Each row is a point on a tangle of strands that fork, close into loops and nearly touch. The rows are in no order.
Points whose rows are less than 58.6 apart are linked; no others are. Some points are linked to none.
vorez: [ 24   3 -17  12  -2  -1  -3  -1   6 -11   7  15 -22  -4 -14  18  -8  33
   3   0   7  38   5  21   2]
Motu: [-53 -33   7  28  -2  42 -24  -4 -29  29  -4 -19  -6  -8 -12   3 -10  12
  -6 -10  15 -17  -2  -3 -20]
dak: [ 27 -25   5   6  10  -8  -2  19  11  21   7   6 -23  14   4  -8   6  19
  14  31  -1  17  -4  23 -10]
pag: [-16 -20   4 -19   8  10  13   7 -10   8  14  14  -4  21 -10  -9   8  -1
   3  -4  -2  -2 -10  -5  20]
piluz: [-29 -20  26 -13  11  -5   1  12 -18  14  22  10  -5  16 -19 -15  18  -1
  -1  -4   4   3   0   8   5]
Gug: [  8  39 -23   6 -25 -22 -14   6  12  -8  -7 -32  -6   9  17   0  -6  -4
 -33   1  10   1   9 -10 -39]
Difa: [-20   1   6 -25  12  13  -7 -16   0 -11   3  -2  28   2 -23  37  -1  -7
  -4 -35 -24  -8  -4  -9  21]
gud: [-57 -14  34 -15   4  -3 -11  14 -29  24   6 -23   1  -1  -3 -14   7 -12
 -11  -3  18 -19 -14  -2  -7]
tinef: [  0  18   6 -17  -2 -19 -25 -10   2  10 -22   0  29 -10  25 -19 -14  20
 -15  26   0 -13   7 -12  -4]
Zim: [ 16  -9   9   4  -5  26  -8  16  -7  16 -10 -12  -9  24  17  -6   6  -7
  34   7  -2   0 -37   8 -22]
Gosaf: [-29   1  -7  27   1  18 -18   5  -2 -22  -8 -17  -1   1  -5   0  17  -8
  -8  -6  10  -9   1 -16 -10]
Dasif: [ 18  16 -20  -4  10 -16   5  -8  -1 -24 -15  27  -7   1  11  -1   7  31
  -3   8   7   3  27  22   9]
Rusuf: [ 21  -4  24 -27   0  -2   4  -8 -15  24   6 -10  -3   7   2 -22   3   4
  23 -16 -36 -14 -25   1   3]
tepop: [  6  10   4  11 -11  -5  -9  28   9  -9   1 -28 -13  15   2 -12  -3 -20
  13   5   6   8  -8   2  -6]
falo: [ 25  16   3 -20   1  24  24 -20  12  15 -13   6  -5   3   7 -20   5   9
  18  17   5   9 -25  23   4]
ligu: [-10  -1 -29  19  -3  11 -11   2  -2  -2 -17  -6   3 -18   0  -3  13   2
 -18  25  21 -23  14 -27 -28]
vini: [  8  27 -25   4   9  -7   3 -11  -3 -27 -25  29  10  -6  11  13   5   5
  -4  -3  18  -3  28  -2   4]
lalo: [ 49   9  -4   3 -12 -10  38 -14  12 -10   9   2 -11 -28  10  -6  -9 -23
  13 -17 -13 -15  -8  -4  41]
fefi: [ 28 -11  -5  -7  12  -8  -3  17  -4  -1 -12  15 -11  15  10 -15   3  16
  12  21  -1   8   0  24   7]
bet: [  2  23 -16  33 -25  12   7  13  25  20  -3 -25  -5   5  21  -7   2 -12
 -17  12  13   9  33   2 -49]
Bovov: [ -9   6 -16  24 -11  24  13  -9  22  -5  31  10 -14   1 -24  19   3  10
  12   0   9  36  -9  16  -4]
nepup: [  5  14   5  -8  -3 -12 -20  10   1  -3 -13 -35  10  -7  -2  -6  17 -31
  -9 -11   0 -26 -15 -22 -25]
vodu: [ 25 -16  -2  -7   2  15  26 -20  18   7  17  28 -24  10   3  -4  21  21
  19   2 -13   3 -34  10  16]
Zas: [-21  -1  -4  38   0   5  13   2   7 -20   4   0 -17   2  -7   1  23 -10
  13   0  19   9  24   1 -28]
gub: [-35 -17  -4  49  -6  26 -36 -13 -16  18  -9  -6  19 -26  -4  12   5  25
  -4  16  13 -11 -17 -11 -28]
refi: [ 26  23 -10  -7   1   6   1  -3  -4   9 -14  21  -8 -13 -19  -2   9   8
  10   0   4  10   0   5  -9]
dunet: [-11 -12  32 -16  12   2  -6  11 -30  11  -6  -8   7   3   2   6  -9 -27
  23 -20 -11  -5 -17  -2   5]
mape: [-19   6  -7  -6  -6 -25 -16   6   2   3 -17  -7  23   5  32 -14  -8  14
 -24  42  14  -9  25 -11 -16]
mab: [ 57   9  -2   8  -6 -10  32   7  29  -3  -1   8 -34  -8  25 -14   7 -15
 -20  14  15 -11   3  16  27]
Totur: [ 15  23   6 -11  20 -33  -1  -9  -3 -10 -19  11  -7 -14  17  -7  -5  15
  10   4  -6   3  23  13   3]
reso: [  9  17  -4 -15   2  -3  19 -24   4 -28  19  26  22  -2  14 -24   7   9
  -2 -31  -4 -16  23   8  35]
fuda: [ -5  27   2  26  -3   6 -25  -2  10  -6 -10  -4   8 -13  17 -11  23 -10
  11   6  20 -22  -5   1 -38]
dagum: [ 11  15   8 -17   0  21  18 -14  17   5 -22   3   9  -5  29 -23 -10   9
  19  15   1 -23 -17  16  16]
Peto: [  2   6 -19  25 -20  12 -14  15  13  29 -10  -3   1   4  15 -12  11 -16
  -8  14  16 -10  22   2 -45]
guz: [-40 -18  14  -8   4  19  22   2   3  -1  28  26   6   4 -27  17  23 -32
  -8 -14  16   8   9   2  14]
pigin: [ 15  -7  29   1   1  -2   9   2   7  -1   4 -11 -18  14   6  -2 -12   2
  35   3  -7  17 -29  21  12]
mudis: [ 36   7 -12 -16 -10 -17  18  -8   9   7   7   1 -20   9  10 -32 -13  28
 -20   4  -7  -3 -14  24  30]
Rukaz: [ 32 -33  18   6   5 -11  -1  25  -2  13  27  -5 -26   8  -6  -1   0  -6
   2  16 -13  25 -21  -6  16]
lifik: [-21 -15 -12 -24   4  33   6 -11  -4  19  13  20  12  19 -26   1   1  14
   3  -3   0  12 -11  -4   9]
ril: [-36  13 -17   5  -5   8  -2 -22   1 -34   9   4  31  -1 -15  37   1   8
 -21 -23   3  15  21 -13   5]
Tad: [-28  -2   2  12  -6  23  23  -4  24   2  18  -3  -9  14 -20   7   4  -7
  18   7  19  24 -21   4   0]
fiv: [-37 -15  21 -18   1 -12 -15  21  -7  33   3 -20   1   9   5 -14   9  -9
 -22  12   5 -21   1  -2 -24]
pef: [ 30  23 -10 -21 -12  -5  15  -3   7  -5  10  -3  -5   9   1 -16 -14  23
 -24   7   6  13 -14  14  22]
lati: [ 32   3   2  -1 -13  32  18  15  16  32   4  -8 -13   7  11  -3 -13  -3
  10  32  11  26 -27  23 -14]
foga: [ 17  47 -27  10 -14   8 -14   4  -5   0 -17  -1  -4 -15  -5   3   8 -11
  -8  -7  24  -3  11 -11 -24]
Zime: [-37 -24  12  17   9  -8 -56  -3 -47  -6   2 -18  28 -22  -3  17   0   4
 -32  -9  13  -6  -2  -6  -4]
ravok: [ 32  12  11 -17   3 -38  -9   6   5  18  20  -5  -6  11  10 -24  11  -3
 -14   7 -19  10  11  26 -13]
Votu: [ 10   5   0  -1 -14  38   1  16  -6  27  -4  -5  -5  17   1  -3 -14  -6
  21  13   5  14 -22   5 -22]
kas: [ 37 -15 -14 -12  -3 -12  21 -11   7  -2   0   8 -15   8  15 -24 -21  42
  -6 -11 -20 -14 -12  21  47]
vuz: [ 25   6 -19   5  -5 -18 -18  25   2  28  -5 -14 -22   0  -7  -4   0   8
  -3  15  -3  12  11   6 -42]
zad: [ 36 -31  -2  -1  -2 -17  10  -3   4  -7  19  27 -15   4   7 -12  -6  25
  -3  -9 -21   4 -12  11  42]
gufof: [ 55  -9  -8 -11  -2 -20  28  -5   3  19  17  -7 -20 -15   3 -18 -27  11
   1 -12 -41 -18 -26 -17  23]
dipek: [ -8  15 -29  12  -8  12  -7  14  -5 -12 -16   4   8   2  13 -12  11   4
 -22  16  25 -24  15 -11 -12]
tid: [ 58  -1  -4   8  -7 -21  37   0  17 -13  11   9 -22 -28  27 -16 -11 -16
  -9   2  -7 -14   6   9  37]
tedis: [-34 -18   3  15  14  18 -27   6 -39   7  -8  -1   5  -9 -26  20  -1  -2
  -1 -24   7   8  16  -6 -12]
pog: [-45 -30  26 -28  13  10  21  -4  -8  14  15  11  -1   4 -24  34  15 -33
  -1 -30   2  -3  -6   5  20]
tun: [ 33 -27   0   5   9 -13   8   9   1 -13  22  42 -11  -1   1   0  11  19
  -5   1 -13  21   4   4  33]
Zozi: [-57 -23  28  -6   6  18 -10  -4 -28   7  -2 -17   5 -15  -7  31   5 -16
  -2 -32  17 -14 -33   1   0]
tetel: [ -6  -7  14   1   7   6  -1   1   7  -7 -13  -5   4  11   0  12 -16  22
  40   1   3  15 -14  10   3]
Fus: [ 66   5  -6 -18  -4 -25   9   7   6  22  -8  12 -24  -5  17  -7  -1   6
 -20  18 -11  -4 -14  20   4]
lazin: [-12   1   7 -10  11  -1  11 -13  -2 -22  -3  24  21 -10  -4   3  19 -25
  10 -22  -8 -20  21 -11  17]
mer: [-18   7   6   7 -16  28  24  -2  16  15  16  -5   2   3  -9 -16  12 -19
   7  17  28   9 -16   9 -12]
por: [-30  -8   2  -3  11  -5   9  -2  -9 -11   8 -17   7   4 -17  -2   0 -21
 -17  -4   8  -7   0 -19  16]
luba: [ -6 -26  16  -8   2 -15  -3  20 -11   8 -15 -16   0  16  18 -17 -17 -12
  10  19 -16 -22  -3 -17  12]
ropo: [  6  27  -4   3  -9 -26 -17  21  12 -12 -17 -37   3   7  10  -5   6 -23
 -17   4   1 -15   2 -10 -29]
losak: [ 11  -6  10 -18   7  22  34 -11   6  13   0  18  -5   5   3   0  11   1
  28   7  -4   5 -33   7   6]
dod: [ 10 -15  -9   5  13   3   1  18 -18  11   1  14  -7  -7 -30   6   7  -8
  -2   5   2  17  19  -5 -12]
tekef: [  5  11  -9 -31   6  10   5 -20  34  -8   3  29  17   6 -10  27   8  15
  16 -20 -25   0  -4  19  20]
Medat: [ 16   4 -18   5   2  -8  25  12  10   1   8   4 -21  -1 -13  -7  10  -2
 -13  34   9  17  18 -11 -13]
sekam: [-29  -6  10  -7  11  -5   7   1  -4  -5  23  22   5  15 -21   4  14  10
   0  -5  11  24  14  16  -5]
Dife: [ 33  34 -22 -15 -11 -19   6   8   4 -11 -13  -5  -4  11  20 -19 -12   5
 -30   5   2  -3  11  14  14]
Livi: [ 27 -25   0   3   7 -12   0  16   2 -19  18  25 -19  -4 -11   8  15 -16
  -3  12  -1  17   3 -12  28]
kot: [  4   5   2 -21   0  -7  -3   3  -3   6   4 -12  -1   9 -17 -13 -10   7
  -2   9  -7   9 -10  -9  -3]
nor: [  1  19 -28  -1  -9   8  -5   4   4 -21 -16   2   9  10  17 -16  -7  -8
 -16  19  11 -28  -1 -15  10]
Dazo: [-23   7  -5   4   2 -22  -2   4 -14 -33  17  -8   5  14 -12   9 -16  11
 -14 -11   0  30  28 -10   8]
lafe: [ 15 -13   7  -7   4   7  -4   3 -16   6  24   8  -5  -2 -29  19   4 -19
   6  -4  -2  34 -21  -1  10]
gula: [ 10  -2   3   1   1 -34  31 -13  12 -11  -4  -8  -1  -9  19 -17 -26  13
  10  -5 -25 -28  25  -2  32]
kofov: [ 10 -10 -19 -25   6   4  22  -6   5  -4 -17  31   0   5 -17  23  -7  18
   5   2 -12   0   4  -6  24]
matu: [-36 -18 -12 -17   1  21  -1  -9  22 -15 -12   9  17  23 -11  24  -9  26
  10  -6 -10  -6 -15  -7  21]
rulu: [  9  34  -8  10  -8 -17  10   8 -15 -13   9   5   3   0   6  -4  10   0
 -18   8  11  16  45  -1 -28]
Nuti: [-21 -11  21 -11  -1  -8 -29  21   4  31 -11 -24  25   2  26  -8   3 -27
 -17  16   2 -23  -9  -3 -31]
nomik: [-16   4  -9 -32  -1  15  -3  -5 -12  -2 -14   9  27   2 -12   9 -24  -5
   3  -3   3  18   1 -13  16]
feduk: [  5 -22  21   2  -3 -14   9  11   6   3   3 -22  -3   3  19 -26 -20 -11
  14  -5 -20 -27   2  -7  21]
pobe: [ 22  -8  -8  13  13  -9 -17  23 -12  25  -2   1 -19   7  -9 -11   4  21
  14  15  -7  22   7  15 -32]
nenu: [-12  14   3   5  -4  12  -8  -9  10 -20 -16  -9   7  11  -5  11  -9   7
  26 -10   8  10 -16  -2   5]
Mav: [-56 -24  15  15 -10  31 -17   8 -22  30   3 -31   2  -3 -19  -1   3  -1
 -20   1  19 -12 -11 -12 -26]
kimez: [-33  17   8  32  -8  -2 -27 -17   0 -12  -2  -2  24 -22  14  -8  17  -9
  -5  16  22 -15  -5 -15 -27]
tiz: [  2  31 -27  -8 -19  -9   0   3   8 -11  -5  -7   6  20  30 -25  -6   9
 -41  18  13 -14  16  -3  -1]
Duna: [ -8  16  -7  16   3  16 -19 -14 -25  18   2  14   6 -12 -22   0  10  19
   8 -18  -1  18  32   3 -39]
ruf: [ 39 -37   7   1   4  -4   1  25  -5   9  16  13 -22   7   2   0   7 -22
   7  15  -9   0 -12 -13  15]
Befem: [ -1   9   4  12   1 -13 -13   6   8   2 -19 -22  -7 -17  13   8  -8  -5
  12  27  10   3  10 -10 -40]
dab: [-14 -11   4   8   4  10 -17  -7   0  -3 -32  -7   7  -9  20   0  -6  19
  20  28   4 -19 -13 -14 -15]
Vufa: [ 23  -1  -3   0  -2   3  -7   5  -7   5  11   3  -6  -7 -29  28 -22  -4
  18 -10  -4  45  -6  -2   2]
seru: [ 35   7 -17   2  -5 -18  25  10  21  -1   3   2 -26  -3   6  -7   3 -12
 -25  34  13   2   5   4  11]
bobuk: [-45 -29  27 -13  14   2  12  -2 -11   6  -1  12  19   1  10   2 -11 -21
  23 -16  -5 -23   8  -7  33]
Veg: [-18   8   0   7   4   2  -5  18  -8 -21   5 -18   1  13 -18  -9   8 -15
  -3   1  13  -1   1 -11  -9]
Fupit: [  0  22 -11  36 -24  15   8  -1  15  12   4 -14 -14  -9   6 -11 -10  -4
  -5  16  19  20  26   7 -27]
gopak: [ -6  14 -11 -11   0 -21   0  11   2  -4   2  -6  11  13  21 -26   2   8
 -35  25  10  -7  31 -10  -8]
tetem: [-60 -22   9  -5  12  39 -15  -3  11   6  -4  -1  24  -1  -8  70   5 -11
   2 -17  -8 -19 -11   8 -11]
Bafip: [-20  -5  38 -13   3  -4 -30  11 -26   8  -6 -14  18  -9  10  -2  -3 -27
   7 -11   1 -19 -14 -12   6]
Ririp: [ 20  17 -11   8   7  -3   3  -3  -4 -25   2  18  -7   3   4   9   2  26
  -5   4  13  34  15  33   2]
sudam: [ -3  26 -24  31 -19  -9 -14   6  -4 -17  -2 -27 -11   9   0  -7  -1   9
 -20   1   8   6  18 -20 -31]
rukof: [  4  23 -14   7  -2 -27 -20   3   0  -2 -30 -18  -3 -11  19   6 -17  17
  -5  19  12  11  17   1 -29]
fata: [  8  24 -21  36 -18  14 -23  18  -2  -5  -8 -31 -21   9  -2  -3  -9  -5
   1  -5   0   9   9  -2 -32]
tonol: [-73 -28  25 -11   8  27   1  -4  -5  -1   2  -9   8  -5  -1  52  15 -14
  -4 -29  11 -20 -23  10   4]
Vulav: [ 44  12  -6  -5 -13   7  11  20  24  17  -9 -21 -15   9  23   2 -10   1
 -15  24   7  24 -23  34  -5]
rofos: [ 35   7  12 -11   9 -30  10  -5   3  -6  -7   5  -8 -12  21 -18 -14   7
   8   4 -10  -3  13  34  10]
magan: [ 31   1   4 -12  -1 -10  21 -17   9  -6   7  -3 -13 -11  -2  -5  -8  -4
  15 -19 -18  -9  -5 -15  33]
gezek: [-51 -25  32 -18  11  10  19   5 -20  16   5  11  11   2 -10   4  -2 -24
   9 -22   4  -9  -2   9  28]
vib: [-27 -20 -23  -8  -2  35   8   1  14   1   5  14  10  17 -28  37   3  15
   2  -7 -12  10  -7  -3   4]
rotu: [-42 -25 -11  30   3  17 -17  -5  -3 -32  -8  -9  24  -6  -1  22  10   5
  -8   0  18 -14  -8 -23   4]
Natos: [-17 -24  23  -5   0   4  11  -6   4  12   0  -3  17  -7  17 -23 -20 -15
  17  -8 -19 -32   4 -16  29]
divab: [ -7  12   9 -15   0 -10 -27 -16  -4  -9 -16   0  28 -22  24 -16  -5   0
   0   6  -3 -25  -5 -14  -1]
sazad: [-15  -5   8  -4   5  -7 -13  24 -25  14  28   7  -7  21 -15 -22  15  -7
 -15  -3   8   1  12   9 -10]
kepiz: [ 22  15   7 -26  -1 -11  12   9  11  19  -4  -7   0   1  21 -22  -9 -17
   3  16  -8  -8   7   3   6]
Pas: [-20  25   2 -15   4   0  11 -19  -6 -17   9  23  31  -4   6 -18  12 -12
  -6 -15   2 -12  17  -2  28]
Legak: [ -6 -17   2  -1  12  -1  -9   9  -5  -6 -26  -8  -5   9  13 -14 -11  11
  15  16  -4 -13  -5 -10   1]
zuzel: [-34  -5   4  31 -15   1 -20  -4  -5  22   4 -35   6 -14  -3   6 -10  -1
 -20  12   9  -2  16  -9 -44]
Virug: [ 17   1  21   6  -2 -34  -5  20  16  -7   9 -30 -13  11  11  -8  -2 -28
   9   2 -11   6   2   7  -8]
Gima: [  0  33 -32  21  -8 -13   3   0   2 -38 -22  -5 -18  13  14   3  10  28
 -18  11  28  -7   5   5  -8]
Sos: [-33  -2   5 -23   7  17 -12 -16  -9   4  -9  -2  27  -5 -27  29   5   3
   7 -25  -2  -2 -25 -10  -7]
zomak: [ -7  -1 -42 -11   6   9   8  -7   2 -10 -25  33   1   9 -23  28  -6  31
  -4  -1  -3   4  16 -11   2]
Vegeb: [ 26   0 -11  17 -13  11  -8   9  -1   6  22   6 -15  -8 -22  17 -19  10
  -9  -1   2  50  -4   3   2]
gokig: [ -4  28  -3   4   3  15 -13 -11   1 -22 -21   4  12 -18   4  -1  18 -12
  19  -7  20 -14 -13  -8 -21]
Meseb: [-11 -11 -14  13  15   2  19  10  -7  15   6   4 -17  -8 -30  -2  12  -5
  -4  19  13   8  22  -8 -19]
dadu: [ 14  -3   5 -16  -5  -7  18 -14  25 -17  12  20  -9  -1  -7  18  -6  11
   3 -10 -18  31  -2  13  30]
big: [-21 -11   0   4   9  18 -14   3 -19   3  -8   5  15   1 -19  22   0  -3
   7 -17  -1   7  -6 -10 -10]
sobad: [ 24  13 -35  33 -19   6   0  24   6  -7 -13 -13 -29   6  -3  -1  -1  -5
  -5   6  12  12  -3  -5 -11]
kuru: [ 21  -3  14   1   1   1  21 -10  17  -9  15   7 -10   2  -8  11 -11   4
  15   1   0  26 -21  19  20]
rubig: [-26   1  33   5  -4  -7 -40  22 -14  10 -11 -13  25  -3  22  -6   5 -25
   3  -1   5 -19 -12  -1 -20]
mano: [ 42   1  22 -12  12 -38  13  -3  13  15  15   4 -16  -4  17 -25   2   5
 -12   4 -17   7  12  28  12]
Zorit: [ -2  22  -3   9  -4   5 -46  11 -24   7 -17  -5  22 -17   2   0  -6  -6
   1  -2   7   1   9  -8 -33]
vuf: [-14   8  19  -4   1  13  12 -17  18 -29  -7  -7  10  12  10   5 -13  -5
  29 -22  -6   2 -20   3  27]
nimi: [-10  -3  -8 -15   2  26  11 -14  28 -15   0  25  12  25   4  26  -3  18
  21  -8 -13   4 -11  14  20]
dipo: [-36 -29   7  46 -11  37 -34 -21 -28  36 -16 -24   4 -24  -5  10  -8   5
  -7  -3   9 -19   1  -9 -29]
pevaz: [ 16 -10  25  -4  -1   1  18 -21   1   2   8  -2   2   6   7   4 -18  -3
  39 -29 -40   0 -30   1  30]
Nume: [ 19  -9  -7   6   3 -18   8   9  14 -16   4  -1 -19  15   5 -24  11  18
   2   8  -5  -9   5  11  15]
latan: [ -2  23  -3  21 -17  28  10   3  12  11  16  -4  -6   3   2 -17   7  -6
   2  15  24  11   2  15 -28]
Zogo: [ 14  -9  19 -18  11   1   8   6 -21   6   2   8  -6   6 -17   3  -2 -30
  27  -4 -16  15 -18  -5   6]
duz: [ 12  35  -7   2  -6  20 -10  -4  -3  -3 -19   8  -7 -20  -4  -6   8  -5
  13 -10  21   6  -2   2 -22]
punim: [-30  -2 -11  13  -1   8   9  -3  -4 -10  23  17   4  12 -29  17   5   8
   1 -14   9  21  21   4  -3]
Muk: [-30  13   0  34   3 -13  -9 -16   4 -25  -7  -6  14 -32   7  11  26 -16
  -6  17  23 -26  13 -25 -29]
Kazo: [ 39 -36  19  -7   9 -11   2   8  -3   9  18  16 -26  -5   0  14  -6  14
   3   7 -22  31 -35 -18  11]
regaz: [  2   0   8 -12  -1   8  16  -3  11  -3  -4 -13  -2   3   1 -24  13 -19
  21  -2  -8 -22 -26 -15   4]
dazip: [ -3  -4   8 -10   3   9 -12   2  -2  -3 -16 -21   9   3   1 -20  20 -24
   2 -15  -2 -37 -28 -16  -4]
zamot: [  4 -11  -6  27   6 -11  14  14  27 -16   8   2 -32  20   3 -15  11  17
  13  25  10  11   1  13   3]
gezon: [ -3   1   8 -10  -1 -26  -3   7 -15 -14  19  -3   4  20 -10 -14 -14  -1
 -17 -15   1  13  20   0  22]
tanun: [-20 -11  -7 -10  -3   8  27  -3  16  -5  38  30   9   8 -34  22  13 -19
  -8 -13  -3   2   8   2  24]
keti: [-44 -22   0  12   5  52 -10   1  -6   2  -9  -4  15   5 -11  55   4 -18
  16 -17   4  -9 -14   0  -6]
guma: [ -3  24   6   5  -7 -22  -8  -6  19 -39 -11 -20   5  -1  21 -10  -2  -1
   0   0  10  -8   0  -8   6]
tisiv: [-23  19 -16  18  -8 -10  13  -5   3 -35  18   6  14  18 -19  29  -2  15
 -18 -17  11  33  29  -2  -3]
givot: [ 18   9  -3 -20   6 -11  22 -30  38  -5  10  28   9  -1  -7  25  -6  17
  13 -25 -35   4  -5  21  29]
pima: [-27 -10  33 -16   6 -14 -45   0 -34  -7 -10  -9  38 -11   7  -2   0 -16
 -16 -12   4 -21 -12 -17   7]
tel: [ 13   4  -7 -13  -2  -6  18 -20  19  -5  26  25  12   8  -2 -27  18  21
  -7 -20 -14  -9   1  17  36]
Lasil: [ 20 -24   1 -27  15 -10  18  -6  -2  12 -10  22  -5   6 -16  13 -11  20
  17   7 -28  19 -12 -12  21]
Vasam: [-56 -27   5   8  13  -2 -34  -8 -42  -3   3  -1  28 -20  -7  32  -6   0
 -28  -6  23 -10   8  -4   5]
dov: [-40 -23   3   3  17   5 -12  -5 -27   0  -6 -12  24 -27  -4  22 -11 -10
 -28   8  20 -12   4 -25  -2]
vozet: [  5   8   2 -18  -4  24  14 -19  16 -16  -8   9   7  14  14   1 -11  17
  26 -19  -7   2 -18  20  31]
danir: [-70 -25  28  -4  12  13  -7   1 -26  23  -1 -25  -1 -15  -8  17   0   1
 -21  -7  20 -12 -13   2  -9]
Bedo: [ 13   7  -5 -20   4   4  16 -19   9 -12 -19   3   1   8  26 -18 -13  20
  14  -8  -9 -13  -4  14  24]
Kupa: [ 22 -14  15 -19  -7 -12  14   1  -3  28  10 -13  -3  15  13 -33 -11  11
   4  -8 -48 -15 -23  -3  13]
kese: [ 36  25   8 -28  -4 -23   6  -3  20  20 -23  -9   2 -13  36 -16 -14 -13
  -6   2 -24 -19   7  16  -4]
Guk: [ -8  -8  -8  27  -3   2   5   9  -4  27  18 -15 -21  -2 -21  -3  -3  -3
 -16  13   6  10  33 -10 -39]
bab: [  7  -8   2 -13   0 -15 -11  24 -16   6  33  11  -3  13 -12 -18   2  -8
 -19   4   2  23  13   6  16]
segi: [-19  19 -35   1   0   5   6 -25   8 -16 -16  11   3  -5   1   5   6  30
 -18  12  13 -13   7 -28  -8]
rali: [-31  14  -8 -19   4   4 -10 -15  -9 -28   5  -8  25   6 -26  37  -3   0
 -19 -31 -15   8   9 -11   7]
liren: [ 47  14  -9 -24  -2 -13   1 -10   1  11 -18  -3  -4 -10  18 -26  -9   8
   8  -9 -23 -27  -6   2   3]
lav: [-47 -31 -11  23   8  36 -15  -8  -5  -8 -20   1  21  -6  -3  39  -1  -3
   2   4  17 -16  -8 -14   6]
muvom: [-20  10  -8  20  10  -2  -5  -9 -28 -12   0  27   7 -11 -17  14  13  12
   2 -12   2  24  53   3 -29]
vin: [-24  -7   2  25   8   1 -15   7 -29  -5  -3  15   5  -7 -20  17   2  -9
   2 -21   0  15  44  -1 -15]
baz: [ 32   7  -6 -27   3  -6  21 -25  -6   6 -18  14  -8  -5  17 -30 -16  22
   6 -14 -23 -26  -5  -2  16]
zel: [ 49 -14  -1 -26  -8 -14  14   3   2  29  17  -9 -18   6  12 -28 -14   6
 -10   1 -36 -16 -13  -5  19]
sig: [ 37  32   9 -11  -1 -33  -1  -2  -7   1  15   6  -6 -11  -3 -17  17 -10
 -11   1  -1  16  21  20  -7]
Siru: [-34 -16  12   2  24  -3   5 -15  -7 -18  -9 -14  18 -15 -12  18  -3 -24
  -8   6   6  -6   6 -29   3]
zada: [-21  -4  13   1   4   0 -59  -3 -40  -1  -4  -2  32 -18   2  -2   8   3
 -21  -2  13 -11  -9 -12 -13]
pugiv: [ 47 -21  13 -14  11 -18  10  -7   1   8  -1  15 -26  -8 -13   6  -9  18
  16  12 -29  13 -15  -7  13]
Pepog: [ 30  23 -15  -3   5 -31 -16  11   5  -4 -19 -11 -24   7   6   2  -2  11
  -1  17  -2   5   9   5 -25]
tavon: [-27 -13  -8  23  -1  19 -25 -11  -8   5 -21   4  17 -15   3   3  -2  10
  17  16  16  -7  -1  -7 -20]
Pabim: [ 22  10 -20  -5   4   3 -12   0 -22  12  -7  20  -6 -12 -27  -1   2   2
   5  -8   0  17  23   2 -25]
tamal: [ -5  19 -15  15 -11   0 -36  17  -8  18 -10 -17  14  -2  14  -4   9  -1
 -17   6   8  -6  16  -6 -45]
mubat: [-26   2 -18 -30  10  11  -4 -14  -4  -1 -18  17  27  -2 -23  32 -12  25
  -5   0  -7   5  10 -19   1]
Tebes: [  7  14  11  -4  10 -20 -31  -2 -17   0 -22  -7  19 -23  18 -12   6 -11
  11   2   1 -11   4 -11 -19]
vuluk: [ 61  11   0  -7 -10  -2  13  11  29  26  -7   1 -21  -6  30  -4   2  -8
 -23  22   0   5 -23  32   5]
lut: [ 63 -20   3 -24   4 -24   6  14   9  30  11  13 -16  -9  19 -17  -8   2
 -22  22 -19  -3  -6  -3  19]
Gol: [ -6  -2  29  -2   0 -20  21   1   9 -13   9 -27  -4   2   4 -13 -18 -28
  10  -4  -5 -16  -1  -2  25]
bana: [-20  20   3  22 -16  -9 -16  -7  14  10  -6 -26  11 -27  13  10  -8 -11
  -9  29  17   3  12 -15 -40]
Lugun: [  9  18  29  -4  -4 -36   4   4  12  -7  22 -39  -5   2  16  -8 -20 -34
   6  -7 -13  -1   3  10   7]
pafa: [ 25  -4  13  -5   3 -17   5 -13  -1 -10  11 -10   3  -9 -11  -5 -13  -7
  29 -42 -37 -11 -14  -4  21]
vemub: [  7 -23  22 -16   4   7  21 -16 -22   9   8   6   3  13   7  -8  -2  -2
  36 -32 -45 -12 -27  -9  20]
Tuzu: [-23   3  -1  30 -18  16 -16   5 -19  32  11 -37 -12   0 -27  -1  -6  -9
 -21  -9   0   9  24  -9 -50]
lated: [ 29  -3 -23  21 -14  17  -5  26   7 -11   2 -14 -24  21  -3  -4   5 -10
   1   3   7   6 -20   0   2]
naver: [  0 -17   0 -13   2  -3  25 -19  26   8  36  36   9   7 -13  -1  18  14
   7 -29 -29  -5  -4  13  45]
sakas: [ 13  15 -13  -1   8   6   6  -5   3 -28 -22  33  15  -8   7   8  19 -16
  11 -13   8 -11  18  -2  13]
vibas: [ 18  30 -35  31  -8   5  -1   6  11 -31 -10  -5 -27   7   8   2   4   5
   0   3  19   5   9   4 -12]
kufi: [ -4  -9  -7  36   2 -19  14  11  20 -26   7  -5 -28   8 -11  -2  19  -5
   7  19  13   6  14   4 -12]
dites: [ 35 -29  14  -2   9   9  26 -25  24   8  21  40  -9  -9   9   1  28  20
  16  -8 -24  -6 -24   8  26]
panoz: [  7  13 -24  41 -22  16  21  -7  14  -4  14   1 -19 -10  -7   8 -10   5
   4   2  24  31  16  16  -8]
fulof: [-11 -14   1 -13   0   8  24 -14  28  -6  34  43  13  15 -15  21  21   2
  -1 -11 -14   0   2   8  35]

How many points has the smallest loop of links through each point below? Write none if it is on no loop.
feduk: 22
lav: 21
kuru: 10
piluz: 8
Fupit: 6
dipek: none
zamot: none

A fork is a point with three links, a tip a point with one. Leave the first point through the second and follow the links. Name the first fork or tip that comes.
Legak; dab: danir
bana; Befem: Zas
Pas; reso: feduk
pafa; magan: Meseb

A piece is all that can be reached along the links. How many separate loops has the piece of each point below (a circle has one, a figure eight two, a Y none), and how many tips (points with one link)?
Zozi: loops 3, tips 3
tun: loops 1, tips 2
sekam: loops 2, tips 7
